Each row is a point on a tangle of strands that fork, close into loops and nearly touch. The rows are in no order.
Points whose rows are less than 61.3 apart are linked; no others are. Some points are linked to none.
Fam: [-40 -32  49   1  28  22  21  30   2  -3  19 -31  -7  25  12  17  25 -27
 -40 -46 -14 -30]
Fubo: [ 39  23 -25   8  17 -11   5  -2  -5   7 -41   2  -8  -9  -7   3  29 -10
  -9   7  12  38]
likuv: [ 10   4 -24  10 -30  29 -34 -32 -13 -29 -20  23  14 -58  23 -24  -1   2
   7   1  25  57]
Vere: [  6 -30  10  -6  -5  -7  35   2  27   6  -2   2   5   5   8  18  -7 -24
  13  -4 -46 -43]
fito: [ 37   2 -34   0  12   1 -11  27  -3  32  12  40 -18  31   7  37 -23  -2
  24   7   5 -18]
nez: [ 42   8 -27  15  -8  24 -22 -17  12   0 -18  29  24 -50  15  -9   6 -15
  34  21 -18  32]
zorus: [ -4 -15   0 -17 -13 -16   8  27  10  23 -13 -10  25  -5   1  27 -21  -4
  13  24 -25 -35]
Kora: [-12   8   5  22 -12 -32 -15   4   6  -6   7  22 -20   0 -18 -26   3  13
  -9  10  30  14]
tiv: [ -3  -4 -20 -31   6 -22 -30 -41   6  15  -2   4   6 -19  14 -17   9   7
   2  16  24  34]
Bepub: [ 12  21 -29   1  -2   2 -14 -48 -13  -8 -26  17  -6 -40  -1 -31  28   4
  -2  -1  25  59]
pafiz: [ 33  -5 -11 -13   4  18  26 -37  30  -2 -17  -8  14 -30   9  -3  12 -30
  19   7 -51  -2]
Gagi: [ -2  20 -17 -40  26  -1  -2 -48 -15  15 -16 -29   4 -16   6 -21  31   7
  -9   1  15  42]
Guk: [ -6 -10 -27 -30 -35 -25 -34  -8   9  18 -10   2  33 -40  14  -2 -26   3
  14  28  -5   0]
nikek: [ 23  28 -25   4   8 -12  -2 -24  -6   1 -37   2  -3 -29  -7 -21  32  -2
  -8   8  18  49]
tar: [ 20  -3 -24  24 -25   2 -20  25   8  17   9  60  -8 -14  -1  14 -32   5
  39  25   7 -12]
Domal: [-19   8  26  -4  29  -8  24  10   0  -7  -5 -33 -12  19  -5   4  22   5
 -27 -12   2  -7]
maso: [ 15   4   6  -6  20  -2  45 -19  25 -11 -26 -27 -14 -13  -4   0  30 -19
 -18  -4 -24   4]
Nolur: [-31 -24  35 -21   8   2  41  -8   4  -9  26 -29 -15  19  15  -7   9 -20
 -30 -46 -34 -43]
zalep: [  2 -12   6  14  33 -15 -12  19   6  22  37  25  -9  50  -6  -6   6  -5
  11   7   5 -16]
dez: [ 13  15 -11   5 -34  20   0 -21   2 -28 -19  -6  30 -55   1 -15  -9   3
  18  10 -20  23]
divit: [-24  12  19  14   9 -33  -5  13   4   0   4  -4 -18   3 -18 -26  16  12
 -24  11  27  13]
mov: [  3 -12   0 -20   1  -9  28  17  24   3 -28 -41  21 -16   7  26  -1 -22
 -11   8 -39 -23]
zabo: [-26  17  -2 -18 -21 -37 -15  13  -4  -1 -21 -30   2 -28  -3  -4  -8  15
 -36  12  29  15]
valot: [ 18 -12   0  16  -4  63  11 -29  -5 -40   8  21  20 -21  23 -12  -4   8
  50   2  -3  26]
sigav: [  2  -2   1  48 -30   9 -11  21 -27 -11  39  41 -10  33 -23 -21 -30   9
  15 -15  -6 -25]
lar: [ -9   0   0 -32 -13  -5   7 -40   8  -4  11 -19  24 -12   3 -14 -14  14
  23   8 -24 -10]
Pulo: [-20 -15  11  -5 -20 -23  -3  43   3  29  -3   1  15   5 -15  14 -22   2
   8  32  -4 -36]
poz: [ 23 -17  -8  33   7   6  17  17   5  -3  30  42 -31  47  -6   6  -9 -21
   9 -21 -24 -30]
fuzi: [-11   9   9 -41  15   5  15 -46 -11  -3  12 -30   1  12  12  -6   4  18
  -1 -17 -11  -5]
gofa: [-40  15  -3 -11 -40  -7   3 -32  15 -32  10 -22  14 -52  -9 -37 -12  25
   8  14 -10   9]
nok: [ 28  -3 -17  10  13  -8 -12 -14  21  12   3  38  -2  -8   2  -2   6   2
  36  22   0  15]
lisid: [  3  22  -5 -35  23   7  18 -53 -18  -2  -9 -31  -8   1   7 -11  20  14
  -5 -15  -1  23]
dogu: [-32  -2  10 -24   9  -6 -34  28 -11  16 -17 -32  15  -8   7  25   4   9
 -27   8  46  21]
Zodip: [  6  -6  16  33   2  57  38 -36   8 -50  15  16 -10  -9   2 -20  12   1
  29 -12 -15  10]
kod: [-19  -7  -9  14 -38  17 -26 -28  -5 -41  -2  29   1 -52  16 -29 -12  18
   2  -2  34  41]
Razo: [ 16 -16 -21  29 -17  29 -26   1   7 -10   6  59  15 -42  22  -1 -17   7
  51  21  11  27]
Pidad: [  3   1   5 -23  28  12  -2  17 -15  12 -26 -34  14  12  15  46  13  -2
 -20  -9  13   8]
mafud: [  6  -1 -18   7  31 -21 -12 -14   2  14  15  30 -17  28  -4 -12  21   7
  11   8  27  23]
zove: [-11  -8  26  17  36 -13   7  40  18  15  -2  -8  -5  24 -16   9  25 -11
 -14  20  17  -5]
bul: [ 19   1  -5  55 -22  19   7  27 -14 -25  20  44 -23  28 -18   0 -24   1
  15 -15  -7 -17]
muf: [ 13  28 -25 -29  11   1   0 -28   8   9 -30 -45  27 -39   3 -23  26 -27
  -9  20 -27  29]
Lif: [ 25  17   2  30  -7  -6  22  -4  10 -23 -15   9 -15  -3 -15  -1   8   1
   4   1  -4  10]
suz: [  1  -5   3  15  17  -1 -16  33 -34  16  37   7 -13  63  -8  -2 -15  -3
 -15 -18   8 -28]
ketop: [ 35  21 -28  -9   0  35 -11 -56 -15  -6 -15   5  19 -33  13 -21  20 -12
  24  -1 -14  45]
Logod: [ -4  -7  -8   9 -25 -23 -30  14  -9  14  21  37  -8  15  -4  -7 -30  10
  10   9  24 -11]
Dov: [ 24  18 -18   9 -35 -17 -12  31 -10   7 -26  15 -12 -12 -12  16 -26   2
  -7  19  27   0]
kurib: [  9   4   6  -6  41  -2  38   0  11   1 -36 -33 -11  -2  -2  15  45 -19
 -26  -3  -4  16]
Tok: [-32  -5   6  28 -34 -22 -31  -5  -1 -12  23  37 -15  -8 -12 -41 -14  14
  -9   0  29   6]
kezu: [ 17   2 -31   5 -11  11 -33 -44  -1  -8 -16  32   3 -45  13 -28  14  -2
  10   7  23  54]
noti: [-15 -22  25 -14  37   3  37 -13  27   2   6 -23 -11  20   5   1  28 -21
 -11 -14 -20 -17]
subuz: [ 14   8 -16  14  13  -6 -15  13 -26   5  30  25 -27  59  -8   5  -8   6
  -3 -21  16  -4]
zuf: [ 22  13   4  12  -3   6  37 -19  22 -24 -25 -10  -7 -22 -10  -5  15 -12
   0  -2 -29   6]
Zizu: [ -7 -18  -3   5  -5 -11 -17  42 -11  39  29  31   0  35  -7   8 -29   1
  20  18   2 -47]
Garid: [ 15  -3 -13  12   2   7 -13 -36  14  -6  12  38   0 -13   2 -20   8  10
  39  14  10  28]
tuga: [-17   4   5  -6  44 -15  -4   7   0  15 -16 -16  -6   4  -7   0  42   4
 -19  12  41  38]
rar: [  2  -5  -3 -22   6 -21 -19  14   7  23 -13  -9  18  -8   5  15  -5   2
   1  26  12   3]
sus: [  0 -12   3  51 -31  24  -9  22  -5 -29  20  52   1  -5  -4 -11 -26  14
  38   9  12   4]
Kikaz: [-23   0  29  25  -5  -9  -1 -14  -4  -8  46  14   0  16 -18 -55  -3  16
   6  -9 -17 -20]
rede: [ 15   5 -22 -28  27  -9 -29   7   1  34 -31 -20  29 -22  17  12  24 -17
 -10  24  11  34]
nize: [ 36  15 -27  24 -21   5 -13  11 -14 -10  -4  41 -20   6  -4  15 -24   6
  18  -1  19  11]
fiped: [-43  -3  43  -8  39  15   7  15  -2  -2   9 -41   3  22   0   9  29   3
 -25 -21   1  -8]
Gok: [ 28  -7  -2  21 -14  20  12 -17   7 -21   2  28   2  -2   3   8 -11   5
  35  -6 -21  -4]
Muzov: [ 15 -10   4   7   6  -2  13  44   1  18   0   9 -12  35  -6  33 -14 -16
  -4   1  -3 -40]
Mita: [-19  11   8   2 -53 -14  15   2  -7 -25  -7 -10  15 -19 -15  -5 -29  23
   6   0 -20 -19]
dis: [  7 -10 -11 -10 -17 -10 -15  30  -8  40  12  34   3  17   2  25 -38   8
  30  20   1 -40]
tikap: [-17  -1   3 -19   2 -25 -21 -25   2   8  14   4  -1   3   4 -20   2  20
   0   8  23  16]
vavop: [ 21  13  -9 -36   6  -2   1   0  -8  10 -32 -42  27 -10  19  25  -1  -8
 -13  -2 -20   4]
Neso: [-26  10   7 -40  35  14  28 -18  12  -5 -13 -68   8 -18   5   5  29  -2
 -23  -4 -15  10]
Bapuf: [ 12   4   3 -19 -19  -2  23 -13  -6  -9 -15 -19   9   2  10  18 -19   2
  -2 -15 -28 -22]
Vogu: [-20  31  -9 -37  19   1  23 -23   6  -7 -20 -70   5 -36  -2 -15  23   2
 -24   8 -16  18]
fedeb: [-11   6  17   4  18  -1 -10  44 -22  13   2 -13 -12  35  -8  21   4   2
 -26  -4  37  -4]
bemi: [ 33   3  -7  13 -37  10  18  11  -9 -13 -17  17  -6   6   1  30 -31  -3
  10 -14 -22 -25]
nep: [  4  -9  19  37  -9  -5  29  29  -9  -8  18   9 -26  38 -14  -7 -10 -19
 -26 -33 -27 -46]
pem: [  8 -24  13  19  12   1  26  36  -9   4  20   5 -29  53   3  16  -1 -35
 -31 -40 -13 -41]
nenol: [ -8 -16   8  30 -20  -9  -8  13   7   8  30  41   3  14 -17 -17 -20   7
  34  15 -15 -31]
Firu: [ 13 -20  12  -8  -3  -2  35   2   1  -8  -1  -6 -16  24  17  26  -6 -21
 -17 -39 -24 -34]
Naki: [ 30 -14  -9 -11  17   4  17 -21  33  14 -10   7  14 -14  13   7   6 -20
  27  15 -41 -11]
Tuf: [-23  22  12 -12  40 -13  16 -16  -8   2 -12 -28 -19   1 -11 -20  45  16
 -20  -2  27  30]
zuluv: [-25   2  13 -17 -12  -1   1 -46   3 -10  33  -3  11  -1  -4 -33 -11  24
  23   0 -11  -7]
Bigan: [-20   9  28   1  24   0  22  37  -2  -6 -26 -43  -7   7  -8  26  22  -3
 -37  -7  10  -2]
tidak: [ 23   7 -31   2   6 -23 -30  26   1  30 -20  29 -19  -6  -1  15   1  -8
  -7  24  43  22]
Moso: [ 22  26 -14 -27 -11  16  17 -45 -12 -17 -21 -33  14 -23  11  -2   2   2
  -4 -17 -30   9]
baf: [-28 -21  29  11  20  32 -28  71 -16  29  18  -5   8  40 -17  32  -4 -11
  -9   3  23 -32]
Vodu: [ -5   1  20   3  20  13  42 -39  -4 -18  25  -4 -39  30   0 -22  24  -7
 -15 -46 -21 -17]
kubim: [-23   4  23  18  12   5 -22  65 -33  17  17 -13 -14  43 -22   3  -4  -2
 -37  -8  37 -16]
fomed: [ 12  -9  -2  16   3  38   0 -40  12 -23  16  31  10 -20  10 -20   3   9
  51  12  -3  26]
tek: [-50  -7  29  -6  26   7 -36  34  -4  14   5 -24  12   8  -5  21  19   9
 -20   5  44  19]
vimuk: [ -9  21 -15  -8 -23  37  -2 -53   5 -30  -2 -22  21 -73   0 -42   6  -1
  16  18 -10  44]
sano: [-10   8 -17 -10 -25 -26 -14 -14  23  -7 -17 -10  18 -54  -6 -23  -3   3
  -1  30   1  22]
gufem: [ -7 -25  16   4  33  25  -5  43 -20  18  26  -5  -9  61   8  35  -2 -18
 -17 -30   4 -33]
deba: [-34  -3   0  17 -40  -4 -28 -31  -5 -33  13  32 -15 -28   5 -38 -13  25
  -9  -9  33  23]
moma: [-36  20  -2 -45  -7 -14  -8 -34  -8  -7   7 -41   8 -21   9 -22  -3  31
 -15  -2   6  10]
Tik: [ -4   1   1  -6 -28  53  19 -43  -1 -42   4 -19  30 -45   8 -15 -17  14
  31  -2 -30   9]
Kaz: [ 24  11  -6  40   8  -9  12   4  13 -12   0  31 -23  15 -20  -5  11  -2
  12   7   3  12]
Virim: [-12  13  10  11 -26  -2   2 -22   4 -28   5  10   0 -20 -10 -26  -5  24
   9   1   4  10]
nimop: [-17  22  10  -2   8 -22   8 -20   5  -7  -2 -16 -17 -10 -15 -31  27  17
 -13   7  17  21]
rogi: [  8   3   4  -9  10  -9   2 -10  -9   5   9   3  -4  34   6   7  -4  11
   4 -12  -2  -9]
fosik: [ 17  14  -6  20   9  11  14 -31 -19 -25  17  23 -29  36  -5 -10  11  16
   7 -31  -1  12]
Siku: [-11   9  20  19 -40  -8  24   7 -10 -26   0  -2  -2   2 -19  -5 -22  14
  -5 -16 -26 -30]
Lib: [ 24 -11  -4 -35  28  14  21 -13  -5   7 -24 -30   5  12  32  38  15 -23
 -17 -29 -18  -3]
nen: [-56 -14  30 -14  -8  -7 -32  45 -21  23  18 -24  25  16  -6   8 -20  15
 -20   5  22 -24]
Tunu: [ -9  20   8 -14  -7 -24  -5  14 -17  -1 -16 -27  -3   1  -1  11  -4  17
 -28   0  23   8]
totom: [ 37  13 -25 -23  39   4  -6 -13 -11  28 -34 -16  15  -2  16  13  31 -17
  -3   5   0  29]
Gite: [-20  -3  29   6   5  -8  10 -11  -6  -1  35  -6  -1  30 -11 -34  -1  11
  -4 -16 -24 -28]
noni: [ 38  -2 -16   5 -19  21   3 -12   3  -3  -3  29  14 -12  19  21 -24   4
  42  -2 -29  -8]
Vurul: [-20 -17   1  -3  21 -22 -39  37   8  36  10  20  -7  15   2   9   1  -4
  -4  29  49   5]
zas: [-33 -13 -11 -28 -35 -34 -18  -3  14   9  -2 -12  32 -33  -2 -10 -24  14
   8  28  -4  -9]
rog: [ 25   0 -31  -3  31 -12 -16  -7  -7  21  10  30 -19  35   7  13  11   5
  15   0  25  20]
zafi: [-23  -8  32 -12  14   2  19  -5 -13  -3  24 -27  -6  35   8  -8   3   2
 -21 -35 -23 -37]
Sovot: [-32   0  15  -8 -21 -28 -21  15 -18  10  20  -4   1  14  -7 -18 -19  19
 -15   0  19 -17]
dedel: [-12   6  12   2 -28   0  44 -16  24 -30 -11 -24   7 -31 -16  -9  -6   0
   3   3 -44 -21]
Kifa: [ -5  -6 -18   0 -23 -23 -30 -22  26   0 -15  19   8 -52   2 -25   0  -3
   0  28  17  30]
sas: [ -5  19 -22 -14 -18  -3   1 -32  27 -12 -12 -32  30 -62  -9 -32   5  -8
   9  32 -25  22]
Luvu: [ -4 -37  21  -1  16   2  32  21   4  -1  16  -4 -25  37  20  22  12 -39
 -32 -48 -13 -32]
buku: [ -7  -8  18  -1  38  32  -5  35  -6  10 -26 -28   6  17   2  60  27 -11
 -21 -13  22  13]
Bof: [  6  -8   1   4 -21  58   2 -29  -5 -41  -2   3  39 -46  21 -19 -14  11
  44  11  -9  24]
kerot: [ 18  15  -9   2  21  -5   3  26 -25   9 -17  -6 -21  36  -1  32   7   1
 -20 -10  31   8]
les: [-10   0  14 -12  53  13  21   9  11   4 -31 -44   4  -1  -1  25  50 -14
 -23  -1   7  21]
gida: [-15  -6  20   2  -9 -13  37  -5  34 -14  -2 -19   7 -14 -20 -14   2  -4
   6  14 -38 -25]
mor: [ 12 -13  -1  -9  37  15   6  24 -18  13   5  -3 -17  56  16  47   5 -14
 -13 -28  12 -14]
laver: [ 20  -4 -20  -7  34  -5 -16  17  -7  30   8  19 -11  39  12  30  -2   0
  11   4  17   2]
Sura: [-12  -3  15  10 -14 -27   6  23  16   6   0   2   5   2 -18  -5  -9   6
   2  23  -6 -20]
gumod: [-40   1  -2 -30 -24 -29   1   3   9   0  -1 -40  32 -26  -5  -7 -16  19
  -1  23 -12 -15]
Tudap: [ -8  11 -14 -20 -13 -33 -23   5   6   8 -29 -20  12 -40   3  -6  -1   1
 -25  22  22  28]
fum: [ -3 -12  26  33   7  -1  33   6  -2 -16  31   3 -28  34 -10 -27   8 -16
 -26 -42 -33 -38]
Pimab: [ 18   0   4  -1 -24  -1  23  -1 -13 -13  -6  -2  -6  22   7  24 -24  -1
  -5 -27 -24 -32]
Mokem: [ 12 -11  -8  13  22 -10  -8  -1  12  17  32  40 -11  37  -3  -4  -1   3
  33   6  -6 -13]
guse: [-37  -4  24  -2  32 -10 -24  16 -18  14  28 -11  -4  35  -5 -17  17  15
 -25  -8  31   6]
bosaf: [ 17   1 -36 -15 -29  -3 -50 -27   2  13 -17  28  24 -52  28 -12 -14  -7
  12  15   2  31]
pigif: [ 25   3  -9  -8  -9 -11  20  19  21   6 -39 -22  22 -27   0  23  -4 -23
  -4  20 -37 -15]
Vidiz: [ 44  15 -20  -6   1  19  11 -32  13  -2 -27  -6  21 -34   7  -5  15 -30
  11   7 -42  16]
Tuge: [ 17   7  -9  26 -52   7   5  29 -18 -11  -7  32  -7   2 -16  20 -38   7
  18   0   0 -27]
Nuram: [  8  -3  -5  19  18   2 -13  58 -21  24  26  18 -22  60 -18  13 -11 -12
 -13   1  21 -26]
lizi: [ 29  26 -21   6   3  -9   3   3 -30  -5 -18   4 -25  27  -1  20   0   9
 -13 -18  23  16]
pid: [-25 -19  30  11  44  34 -21  37 -19  16  29 -10   3  57   1  28  14  -7
 -17 -30  16 -13]
Deg: [ -5 -24  24   6  -8  10  55 -30  28 -25  18   2 -23  -2   2 -15  11 -27
  -3 -34 -41 -28]
viben: [  7  -2  10  17  29  -3  28   3  -5  -7  12   3 -34  48  -4   1  23 -12
 -24 -34  -5 -10]
Kisiz: [ 37  -1  -6  12  -5  14  42 -22   0 -28 -18   8 -28   9   8  19   8 -18
 -12 -44 -19  -3]
nizom: [-37 -24  38   6  23  28 -15  53   2  17   9 -19  21  25  -9  42   5  -8
  -6  -4   9 -20]
kifor: [ 45  15 -34  -7 -17  -6 -27  30  -5  34 -29  21   6 -26  13  25 -24 -10
   9  27   6   2]
soke: [ 26 -16  -1  31  -1  52  25 -18  11 -41   2  30   2  -9  14   5  -1  -4
  40  -9 -20   7]
memi: [  3  16   0  -4   2  20   6 -61 -10 -21  15   6 -13   2   0 -28  10  21
  20 -17   5  24]
dalu: [-46 -10   3 -33  -4 -31 -34 -23   5  12  13  -8   5  -9  11 -24  -3  19
 -20   7  31  11]
bana: [-47  10  12 -30   6 -24 -24  -9 -17   5   8 -26  -5  -1  11 -15   9  27
 -34  -7  40  19]
fel: [  4  -6  -4  20  24 -17 -18  45  -2  27  27  25 -19  45 -15   2  -2  -8
   1  16  22 -13]
zabit: [ 35 -17 -14  19 -10  14  22   6   3  -6  10  39 -25  30  11  33 -18 -20
  18 -28 -28 -30]
tiz: [ 16   9  -1  23 -35  -1   9  36 -25  -4   3  19 -22  34 -21  15 -33   0
  -6 -13  -1 -39]
Savo: [-28 -13  21  14  15   6 -39  66 -23  32  27   2   0  38 -16   3  -7  -6
 -21   8  41 -18]
budiz: [ 13 -14 -10 -15 -16  -6  -1  24   0  36  -3  18  15   5  10  35 -31   1
  30  19 -20 -40]
Nov: [ 37  -5 -14  -3  31   0   8 -21  29  17  -7  19   2  -4   8   5  18 -12
  30  18 -20   6]
neli: [ -6   1   3 -27  18   8  29 -46  32   0   3 -32   9 -21  -8 -20  15  -9
  14  20 -32   0]
Kon: [ 30  10 -17 -21  27   7  16 -40 -15   3 -17 -10  -7  15  14   8  21  -1
  -1 -21  -5  18]
zate: [-15  -7 -14   0 -20 -38 -36  10   8  12 -16  22 -20 -18   0  -7 -12  -2
 -30  17  48  16]
Seki: [-13 -14  17  47 -29  24  -1   6  -7 -34  29  38   9   2 -11 -29 -16  18
  35   0  -1  -4]
Bem: [-12  23  -1 -28   7 -16   7  -2   3  -5 -21 -53  15 -26  -2  -4  11   8
 -22  13  -3  15]
Zodo: [  3 -22 -27  25 -33   8 -44  -4   9  -5   5  67  -3 -33  18  -3 -27   7
  26  14  29  19]
Biko: [ 17  -5   2  -3  34 -15  10   2  28  18  -8   2  -1   8  -2   9  17 -10
  12  22  -8   0]
Tunuf: [ -7 -18 -23  26 -27 -11 -39  -4   6  -6  10  65 -25 -12   2 -14 -20   7
   6   8  41  20]
dapof: [-12 -15  28  24  47   2  17  25  -7   3  27 -11 -26  49  -8 -11  28 -18
 -36 -33  -9 -20]
veros: [ 38   7 -38   2 -12  -5 -29  24   2  34  -7  42  -6 -14  10  25 -30  -2
  22  25  16  -2]
puge: [ 19  25 -13 -10  -2 -13  -5 -22 -25  -6 -13  -1 -10   9   4   3   1  18
  -6 -17  21  26]
gigur: [  5  -3 -10  29   9  -9 -20 -11   0  -1  36  46 -19  32  -9 -23   2  10
  20   0  14  10]
zedo: [ 12  24  -9 -26  -7  -7   9 -12  -7  -5 -28 -40  17 -23   5   3   2   2
 -17   0 -15  10]
rovo: [ -3   7  21  26 -34  -5  16  22 -24 -12  12   3 -11  26 -20  -8 -25   7
 -16 -23 -19 -42]
kezab: [ 43   0 -27  14  -1   8   6  22   1  10   2  41 -19  22   5  37 -23  -6
  24  -2 -12 -21]
Sikip: [  8 -18  16   8  11  13  42 -40  18 -19  24  12 -32  22   3 -16  19 -20
   2 -36 -29 -15]
megat: [ 16   0 -15  56 -26  27  -4  37 -10 -26  21  60 -16  14 -11   6 -31   6
  33   3  10  -3]
fek: [-32 -14  10   8  -6 -21 -44  46 -26  28  28  12 -10  27 -13 -20 -17   1
 -29   5  44 -16]
belap: [ 18  24 -19  -7 -25 -14 -17 -17 -17  -9 -23  -1   0 -23   4  -4  -6  13
 -12  -4  19  29]
sut: [-15 -16   9 -13  27 -11 -29  33   9  32   1  -4  12  10   5  23   6   0
   2  26  32   4]
ribi: [  1   5  -3 -21 -21  22  11 -51   7 -20   3 -16  24 -27   4 -14 -14  13
  29   1 -32   0]
zofel: [-28 -10  38  22  47   8  -1  30 -21  11  36 -20  -6  47 -11 -22  23  -1
 -36 -29  -2 -20]
sute: [ 20  18 -17 -14  -3  29  -4 -64 -12 -13  -5   2   6 -23   8 -22  11  11
  19  -7  -1  38]
soki: [-28  14  -1   1 -31  30   7 -39  11 -41   5 -17  18 -66  -4 -40  -4  16
  18  16  -8  29]
kal: [-19 -13  15  -9   1  20 -31  72 -16  35   3  -2  10  25  -9  45 -18  -7
  -2  19  38 -32]
Feg: [ 19   9 -22  14 -46  -3 -24   6   5 -11 -30  19  17 -56   2  -6 -17  -5
   6  21   4  25]
degiz: [ 14  -6  -4  32 -17  -5   1  24  14  10  12  47  -5   5 -13   6 -22   1
  37  21 -12 -24]
Veki: [  5  -7 -23 -20 -30  -7 -34 -23  15  10  -4  15  34 -49  16 -10 -17   3
  29  24 -10  12]
sevo: [  2  -5 -20  10  -9 -13 -29 -29   7  -2   8  45 -14  -9   4 -18   1  11
  15   8  31  31]
Zado: [-24   0  14  -2  15 -24 -25 -11 -12  12  37   9  -9  31  -2 -33   7  19
 -10  -7  25   3]
Bafo: [-26  -1  25  15 -14 -23  17   6  24  -9  10  -4   6  -7 -27 -26  -2   7
   8  18 -25 -22]
bafav: [ 23  21  -2  26 -27 -10   9  14   1 -17 -22  10  -9 -13 -17   5 -11   5
  -2  10   6   4]
Luse: [-46  14  12 -48  18  -8 -10 -15 -11   1   7 -51   9  -6  11  -9  10  27
 -21  -4  20  16]
busu: [ 38   5 -23   7 -40  19  -7   6  -9  -4 -21  25  23 -28  13  25 -35   3
  35   5 -22  -7]
vudir: [-16 -17  23   4  37  24 -14  44   3  18  -3 -16  10  24  -3  51  17  -9
  -7   0  24  -2]
Zet: [-44  -7  33   6 -14 -22  13  41 -10   5  12 -27  13  16 -22 -11 -14   7
 -22   3 -21 -46]
kupu: [ 44  -3 -17 -28  16  13  20 -41  -1   3 -15  -9   1   8  28  19  13 -18
   1 -26 -29   1]
Tozu: [ 15  32 -31 -19 -18   1 -13 -29   4   0 -26 -28  34 -57   2 -30  15 -21
  -2  20 -26  32]
dimev: [-42  -6  35  14  44  11 -24  35 -13  14  19 -16  -1  33 -12   6  33   6
 -23  -8  34  11]
Beg: [-24  29  -1 -19 -18  -6  20 -32  11 -25  -1 -42   3 -46 -12 -32   1  20
  -3  10 -17  11]
Mip: [ 15  11 -29 -24  -8 -25 -40   4   0  25 -33 -13  25 -42  16  -1   0 -15
 -16  26  12  29]
kavo: [ 16 -14   1 -19  36  15  11  10 -10  10 -17 -18  -3  34  24  52  13 -16
 -18 -27   5  -4]
pemas: [-51  -9  19 -25  -9 -13 -19  40  -5  13   0 -38  30  -1  -2  21 -16  15
 -18  13  21 -16]
gediz: [-16 -25  26 -19  14  11  17  34   1   8  -8 -31  11  22  11  44  -3 -14
 -18 -17 -11 -33]
zib: [ 41   0 -25  30  -7  30 -13   0  11  -7  -6  49  11 -32  15   7  -7   1
  44  15  -4  25]
zaz: [ -5   0  10  -1  39 -18   3   7  16  14  -7  -8  -4   9  -9  -1  33   0
  -6  21  19  20]
Bap: [ 10   0  -7 -13 -28  -9 -14 -11  -5   7   1  10  17  -3   8   8 -27  15
  21   5  -7 -10]
roka: [  8   9 -20 -34  18  -9 -18 -43   0  20 -14 -17  17 -23  10 -19  22  -1
   3  16   8  34]
sos: [-15   8   6 -26  20   6 -19  23 -11  10 -30 -49  29 -11  10  37  11   2
 -24   3  22  23]
belut: [  2  16   0  -7 -26 -20 -12  42 -18  12 -23 -10 -10   4  -9  20 -22   7
 -25  12  36  -7]
Marok: [ 26   6  -8  24  23  -6  25   7   2  -4  -1  15 -33  41  -9   9  16 -10
  -6 -14   1   0]
zer: [  0   8   5  38 -13 -12 -16  21 -23  -2  33  27 -19  36 -25 -30 -17  10
  -6 -10  10 -13]
bibo: [ 14  11  -6  18 -12  20   1 -34 -17 -32  15  26  -7   9   3 -12  -5  26
  23 -23   9  22]
pano: [ -8 -11 -20   0 -27 -35 -36   1  24  12 -20  24  -5 -44   2 -11 -13  -6
 -13  32  27  18]
vemet: [-17 -12  36  24  26  -7  21  50  14   9  -1 -15 -12  28 -18  11  17 -19
 -27   3  -1 -26]
Gube: [-19  -4  31  21  -3 -13  21  53  -5   5   2 -16  -8  28 -24   1  -6 -11
 -30  -1 -10 -44]
Nitis: [ 23 -14   1 -10   8  25  39 -53  27 -14   1  -2 -10 -12   6  -6  15 -23
  19 -11 -37  -3]
Dusan: [-46  -4  32 -30  40  25  25  -4   7 -10   0 -60   1   1   9  17  36  -2
 -26 -22  -8  -3]
Kozab: [ 12   5  -5 -33 -12  11  33 -36   2 -18 -18 -39  10 -20  16   7  -4  -9
  -8 -24 -43 -14]
Lol: [-48 -16  51  13  36  30   3  38   1  -4  13 -34   5  23 -10  19  30  -8
 -33 -27   0 -14]
Durot: [ 34   7 -30   1   7  -7 -26 -17  16  20 -17  28  12 -35  11 -11  11  -8
  22  30  -1  31]
sibim: [ 45  19 -37  12   1 -15 -16  11  -7  13 -33  24 -12 -13  -1  11   6  -7
  -1  12  24  34]
vemi: [ 28   5 -14 -17   0 -11 -14  30  -1  30 -28  -6  14  -8  11  32 -15  -8
   2  23   4  -3]
Veke: [  7   6   7 -20   0  17  17 -56 -12 -16  17  -5  -6  19   8 -10  -3  15
  14 -28 -19  -4]
sekot: [-12  23   0 -12 -22  15  36 -35  13 -38  -9 -40   4 -46 -10 -19  -2   7
   2  -2 -39  -3]
sig: [-22 -16  -4   3   2 -38 -40  22  14  27   2  30 -18   1  -3  -8   0  -3
 -17  26  50   9]
sumav: [  0 -26   4 -33   7   1  44  -7  32  -4 -18 -42   9 -19  15  18  10 -35
 -16 -10 -43 -24]
Pav: [-26   9  -4  -3 -55  -9   2 -10   4 -30  -8 -15  25 -51  -9 -15 -24  24
  10  11 -15  -1]
vuba: [ 13  -2  -9  -4 -22 -15   6  14  16  11 -22  -7  28 -27  -3  15 -18  -4
  16  28 -29 -16]
pefez: [-40  -4  17 -20 -14 -23   5  18  -3   4   4 -36  25   5  -8   3 -15  16
  -9  11 -11 -28]
Zefev: [ 11  -7  11  13   6  44  47 -55  23 -34  10   5 -19 -15  -2 -19  18 -16
  24 -15 -29   5]
povus: [ 17   8  -9  22   2   6   0  -9 -24 -16  29  27 -21  50  -4  -4  -9  11
   6 -34  -3  -6]
bito: [-13  -6  18  30 -18  -6  -4  -5   6  -6  33  28   2  11 -19 -33 -11  14
  25   3  -9 -14]
Kem: [-20 -20  20 -24 -10   3  53 -29  21 -18  13 -27 -14  -3  10  -5   3 -19
 -13 -33 -46 -37]

A piece is two or more points that can be reached from each other along the links. Count, over all rows, the pieces, the separate loops (a circle has one, a figure eight two, a Y none), the forks (points with three links) and the tips (points with one).
pieces | 4
loops | 4
forks | 26
tips | 26

How many points has the smallest loop of links through each point below? Write 0 if it is on no loop.
nok | 9
kupu | 16
Zefev | 11
pem | 9
fel | 0
megat | 0

Name the points in between on the shortest way along the links from the first point to the second, in order.
Zado / Mokem | tikap > tiv > roka > Gagi > lisid > fuzi > Veke > memi > bibo > fosik > povus > subuz > suz > Nuram > fel > zalep
zer / sut | sigav > bul > megat > sus > Seki > bito > nenol > degiz > tar > veros > kifor > vemi > rar
bibo / kerot | memi > Veke > fuzi > lisid > Kon > kupu > Lib > kavo > Pidad > buku > vudir > nizom > baf > Savo > kubim > fedeb
vemet / ribi | zove > zaz > Biko > Nov > nok > Garid > fomed > valot > Bof > Tik
tidak / pefez | sibim > Fubo > nikek > Bepub > kezu > likuv > kod > deba > Tok > Kora > divit > nimop > Tuf > tuga > zaz > zove > vemet > Gube > Zet
